Each row is a point on a landscape with many valleys, with its height.
From any point a ball rolls to the lowest of the 5 points nearest to it. It stops when none of these is lower. Distance is the straight distance between rows; heights are no part of it.
Sapud: [122 123 181 173 102 141 140 150 167 137 129  69 169  94 135 144 140 137
 164 147]  (h 30.5)
nid: [156 130 105 101 125 156 136 133 158 110 121 178  79 102 127 140 124  88
 149 108]  (h 34.7)
noga: [161 182  96 120 187 162 174  64 141 117 227 114 160 123 108 149 138 133
 138 126]  (h 40.0)
vuve: [123 125 112 135  98  60 120 108 154 140 134  88  89 145 134 130 145 129
  61 124]  (h 47.6)
paga: [119 145 171 114  98 118 145 106 171 144 129  72 175 144 154 144 170 163
 125 142]  (h 46.9)
Bok: [152 141 101 102 133 133 151  93 172 127 156 137 102 123 119 146 131 100
 126 118]  (h 25.1)
veti: [107 114 161 138  73  61 113 148 139 132  89 112 105 114 122 105 147 127
  85 142]  (h 18.4)
tupir: [105 145 136 120 109  68 149  79 136 152 137  75 160 163 141 147 166 166
  89 152]  (h 47.5)
mimu: [107 178 133  73 158 141 144 102  84 136 150 119 213 160 137 143 136 169
 138 136]  (h 22.1)
Vimo: [189 119 108 137 182 209 149  61  93 138 152 225 111 147 142 165 122 162
 218 153]  (h 56.0)
pazi: [170 119 164 129 118 194 159 119 150 117 139 141 164 114 132 167 117 115
 195 198]  (h 35.8)
vogos: [125 127 103 144 137 111 131 117 141 136 132  94 152 148 125 139 113 173
 116 105]  (h 37.2)
sobo: [169 128 134  86 170 211 164  94  77 134 174 184 174 157 139 154 132 145
 217 187]  (h 48.6)
pipa: [135 131 128  91 122 160 128 116 149 102 104 165 129 160 141 146 110 108
 152 137]  (h 49.0)
Kef: [ 76 107 173 155  85  81  89 187  85 146  81 119  95 152 114  72 125 115
  90 152]  (h 18.3)
zep: [137 178 128  79 202 188 144 134  45 140 153 112 224 142 153  94 136 126
 154 134]  (h 62.8)
fir: [111 122 107 110 124  98  99 154  92 128 102 142  97 130 121  83 125 122
  74 103]  (h 41.8)
Vezub: [185 112 108 125 175 191 143 133  95 141 175 124 187 163 126 146 116 131
 172 159]  (h 35.1)
meba: [124 123 157 103  80  66 125 106 144 134 114 100 137 186 142 116 128 144
  72 175]  (h 53.6)
latim: [106 137 153 156 124 178 117 161 133 175 125  54 163 181 146 100 121 101
 131 139]  (h 38.1)
fof: [150 130 157 165 140 190 130 179 129 160 147  64 196 157 124 114 108 113
 159 157]  (h 35.5)
fogi: [106 121 114 153 149 122 142 111 138 170 145  49 143 151 128 143 136 133
 102 108]  (h 43.0)
vuniv: [188 113 113 133 144 169 152 140 144 137 175 119 131 125 109 149 115 119
 167 116]  (h 22.2)
dadi: [102 125 108 148 140 107  92 153 116 146 114 108 143 170 118 122 108 141
 105  97]  (h 24.2)
Tibaz: [120 123  86 132 134 115 126 133 142 156 135  92  82 117 119 112 135  80
  88  93]  (h 49.5)
Puva: [136 139  92 110 130 133 129  95 152  97 113 170 104 129 130 147 113 127
 118 117]  (h 34.6)
tored: [134 135 153  96 125 178 152 100 140 120 121 181 162 149 149 159 116 140
 201 168]  (h 43.9)
Bugeg: [ 99 103 160 156  84  68 105 177 122 133  92 116 129  94 114 115 132 157
 119 112]  (h 13.8)
bodig: [106 117 138 161 107 112 135 136 142 165 125  46 164 155 130 135 138 162
 118 117]  (h 39.2)
monas: [126 130  86 159 141  91 134 113 152 144 145 106 123 103 110 141 135 149
 110  76]  (h 41.2)
fod: [169 126  68 173 190 161 103 130 110 128 154 115 158 155 130 132  99 124
 128 102]  (h 42.9)
Kanim: [147 151  87 148 132  92 123  82 127 118 155 169 115 113 103 168 122 170
 118 100]  (h 32.7)
sive: [ 99 118 166 166  80 141  73 194 112 133  63 113 112 151 151  73  97  84
  95 136]  (h 12.3)
gam: [107 133 155 137  95  91 138 120 166 162 112  68 140 171 145 126 153 119
  93 151]  (h 45.6)
Bibo: [ 72 115 172 102 104 129 108 173  81  76 113 169  91  74 127  96 157 104
 111 135]  (h 35.4)
tuseg: [ 90 122 179 177  49  93 107 174 130 124  84 104 101  96 133 103 147 107
 103 161]  (h 15.7)
Tunit: [166 131 108 122 143 181 129 128 143 117 106 178 125 160 139 132  97  90
 171 137]  (h 48.5)
zadub: [134 130 140 116 112 128 139 116 144 133 114 136 165 144 143 160 108 163
 146 134]  (h 33.1)
Sizi: [112 124 192 126  44  81 111 144 136  88  75 169  94  55 147 106 146 132
 104 176]  (h 22.0)
rad: [118 153 159  76 109 137 161  99 174 125 133 104 157 158 165 138 143 110
 131 150]  (h 45.5)
kul: [122  99 113 126 141 164 105 179 102 105  98 187 111  99 125  96 109  89
 153 110]  (h 48.3)
vam: [114 115 134 120 132 154 124 185 108 113 108 115  81  85 120  95 140  64
 128  89]  (h 58.3)
Zag: [122 149 156  91 109  90 150  95 157 121 134 110 167 150 153 145 157 173
 110 180]  (h 41.0)
risag: [195  81  92 158 166 187 102 169  89 115 115 174 136 112 124 133 101 121
 183 128]  (h 48.7)
fovi: [119 166 131  92 142 138 167  87 153 119 157  97 170 149 143 158 139 122
 107 130]  (h 34.3)
lep: [164 152  65 146 186 163 131 100 132 133 176 102 149 174 136 121 113 109
 116 100]  (h 28.0)
zar: [105 117 128 140 127  71 120 141 133 116 132 106  74  62 141 128 164 126
  93  96]  (h 20.6)
mazo: [120 137 153  97 105 147 119 108 140 126  99 155 161 186 165 138  94 124
 120 165]  (h 50.6)
sonu: [149 158  74 112 154 153 134  76 134 111 164 167 121 143 113 148 101 139
 145 103]  (h 24.8)
gube: [178  96  89 124 155 164 121 156 108 102 129 176  95  99 116 123 120 100
 167 103]  (h 43.1)
rubo: [128 128 138 131 121 136 135 141 161 129 115 112 110 118 144 119 123  91
 121 117]  (h 36.4)
sefa: [ 97 113 182 153  68  97 104 160 116 122  74 139 122  91 124 101 115 136
 112 157]  (h 9.1)
Rumu: [135 142  96 118 116  53 110  81 121 123 147 152  98 130 110 119 134 157
  66 127]  (h 41.5)
refe: [116 133  94 143 132  89 109 107 135 148 129 116 118 149 112 127 111 147
  90 108]  (h 38.6)
Topo: [119 120 103 105 139 108 122 104 110  95 132 195  62  89 113 123 112 135
 136  97]  (h 45.7)
Par: [123 120 167 104  67  64 117 127 169 104  94 160  98  91 143 133 154 135
 109 158]  (h 35.9)
sevu: [168 115 128 119 135 132 151 129 156 121 144 155 123  99 131 162 110 146
 172 118]  (h 15.0)
kuvo: [ 70 112 202 139  73  74 107 178  78 110 105 118  85  79 103  80 173 118
  85 162]  (h 5.9)
mokug: [127 181  88 120 169 149 161  68 120 122 191 104 182 144 121 139 136 149
 118 106]  (h 37.3)
lel: [ 95 114 106 148 137 121  97 174 104 138 106 105  85 114 115  99 129  82
  98  77]  (h 54.6)
Fogal: [ 90 120  84 203 149  97 134 126 121 185 152  68  93 102 113 131 141 130
  94  81]  (h 27.4)
Muku: [125 184 103 100 168 142 140  77 111 131 166 109 195 170 134 154 136 167
 119 128]  (h 37.4)
senum: [137 129  98 150 161 134 125 124 141 151 127  88 133 155 121 118 111 112
 106  93]  (h 40.5)
pofe: [166 127 138  92 140 192 166  93 148 120 153 178 132 139 128 155 121 130
 190 172]  (h 40.4)
togu: [146 144 134  96 147 168 152 119 129 138 152  78 183 157 143 124 129 103
 157 142]  (h 44.1)
runi: [ 99 125 153 128  61  89 117 144 161 124  74 121 120 134 143 108 131 118
  98 168]  (h 28.6)
Nik: [139 143 100 129 174 162 117 121 108 130 147 112 187 193 136 131 108 141
 132 118]  (h 47.4)
kenuz: [121 134 138 103 118  90 121  79 162 115 116 204  67 113 129 173 138 177
 145 118]  (h 31.8)
mik: [147 140 133 101 153 176 163 116 124 129 170 116 192 148 134 148 118 141
 165 137]  (h 42.8)
beda: [126  98 112 143 138 117 115 163 109 103 116 146 107  72 103 113 111 135
 153  94]  (h 48.8)
rokuf: [171 137 105 119 154 152 160  84 155 124 195 150 118 113 110 163 118 135
 168 129]  (h 20.2)
mak: [164 102 131 156 130 163 122 186 143 135 121 130 128 108 111 109 105 100
 168 116]  (h 28.5)
votom: [139 137 166 108  97  75 122 102 196 107 127 152 109  86 153 170 177 174
 142 144]  (h 32.2)
susab: [109 129 138  87 105  54 116 116 126 109 126 141  71  84 126 113 164 124
  80 122]  (h 41.3)
poteg: [142 135 164 163  93 171 131 163 163 133 111  96 147 126 128 123 101 103
 157 138]  (h 25.8)
sal: [101 109 135 137 108 122 113 178 106 111 108 119  92  74 103  95 135 103
 121  89]  (h 53.0)
reko: [ 69 121 114 156 131  74 125 133 100 169 136  96  61 105 121 101 164  88
  54 107]  (h 47.3)
kenu: [123 140 173 114  77  92 131 113 171 116 103 140 158 119 139 148 148 172
 125 167]  (h 33.3)
sobe: [179 104 148 137 132 213 140 158 121 128 135 149 185 120 125 141  95 125
 197 171]  (h 39.7)
ret: [123 112 148 171 125 145 102 190 137 155 100  85 171 173 118 120 102 133
 148 113]  (h 31.3)
taka: [ 81 109 158  90  91  83 110 157  92  88  92 184  93 101 118  93 126 121
  94 151]  (h 38.9)
nuko: [144 115 126 113 147 178 118 132 122 104  81 212 106 123 132 130  97 104
 168 134]  (h 50.1)
Tiz: [ 86 112 109 136 156 109 114 162  72 122 119 123  85  82  93  82 143 113
  89  75]  (h 59.5)
Sofi: [146 133  68 146 169 136  98 138 108 104 122 147  97 141 130 103 121 106
 116  92]  (h 53.2)
vakud: [107 111 110 180 153 133 152 150 142 184 128  67 145 141 118 131 123 107
 132  96]  (h 40.7)
dukur: [134 136 149 119  89 144 134 141 169 121 103 114 122 163 148 121 115  92
 112 143]  (h 42.7)
gonud: [133 138 176 122  80 159 142 109 180 106  90 148 149  98 151 151 131 118
 155 174]  (h 25.9)
laf: [112 117 136 129 104  70 114 133 117 119 104 152  97 111 112 120 114 165
 107 125]  (h 23.2)
fibu: [132 126 142 125 133 172 109 150 141 118  97 151 177 161 136 131  93 135
 155 143]  (h 40.3)
taf: [198 131  78 123 169 192 146  93 112 117 199 151 147 153 116 154 124 142
 181 132]  (h 25.7)
Galo: [ 58  96 142 106 144  99 125 162  30 119 144  96  90 115  88  80 191 122
  57 121]  (h 76.6)
rukil: [157 116  59 189 190 160 124 136 111 188 163  63 148 160 131 103 123  93
 126 105]  (h 40.9)
Nuv: [116 101 101 138 115  52 110 138 111 142 106 130  82 133 103 105 122 148
  70 132]  (h 35.7)
Tam: [149 131 129 118 147 172 123 142 138 132 116 113 163 174 136 120  96 111
 152 123]  (h 46.6)
lak: [140 129 142 117 104  75 138 111 167 111 128 164 123  96 126 171 128 187
 146 116]  (h 24.5)
kepu: [136 169  93 133 127  89 134  57 151 124 176 121 129 126 119 168 140 164
  95 103]  (h 37.0)
Miliv: [117 103 132 105 158 169 103 157  71  71 107 218 100  68 116  92 133  78
 146 120]  (h 51.1)
Zor: [ 86  98 180 180  69  50 110 162  83 190  81  63  44 126 132 105 186  86
  77 173]  (h 36.6)
deruv: [119 152 170  80 132 147 151  87 137 108 147 150 188 123 153 171 145 179
 188 161]  (h 50.9)
manab: [149 119 111 102 148 174 136  87 136 110 108 222  49 112 143 152 109 104
 180 136]  (h 43.7)
kod: [120 107 114 127 151 139 112 166 100 101 118 162 102  55 101 106 131 121
 146  95]  (h 50.2)
Gok: [104 111 134 176 116 116 124 153 153 163 103  77 121 151 129 113 126 113
 120 101]  (h 35.6)
Tos: [147 150 126  99 125 133 154  85 157 114 139 147 138 136 132 163 112 152
 129 129]  (h 25.4)
Dimor: [136 152 140  80 117  94 145  98 153 107 142 208  46  77 149 171 142 125
 132 109]  (h 36.7)
nuf: [159 145 100 100 191 188 165 103  71 131 204  92 202 148 130 120 146 131
 162 144]  (h 43.6)
Buvu: [ 91 115  77 177 161  67  87 135  69 128 146 126  84 119  94  85 129 140
  57  70]  (h 74.2)
zibo: [ 98 131 151 155 119  73 111 142 117 171 108  73 155 177 117 130 115 181
 108 139]  (h 36.2)

Call two points neighbours if one is among the 5 nearest of the other. Go from one point of each pair to the other, from neighbour to neighbour, staying as low as possible. Name the highest point that can't be avoided.
sevu and lep -> mokug
Fogal and sevu -> vakud
poteg and sevu -> mak

Where does a ball stop that starts at each point below?
manab -> sevu
sobe -> sevu
kod -> sevu
nuf -> sevu
Tiz -> sefa
lel -> sefa
Buvu -> sefa
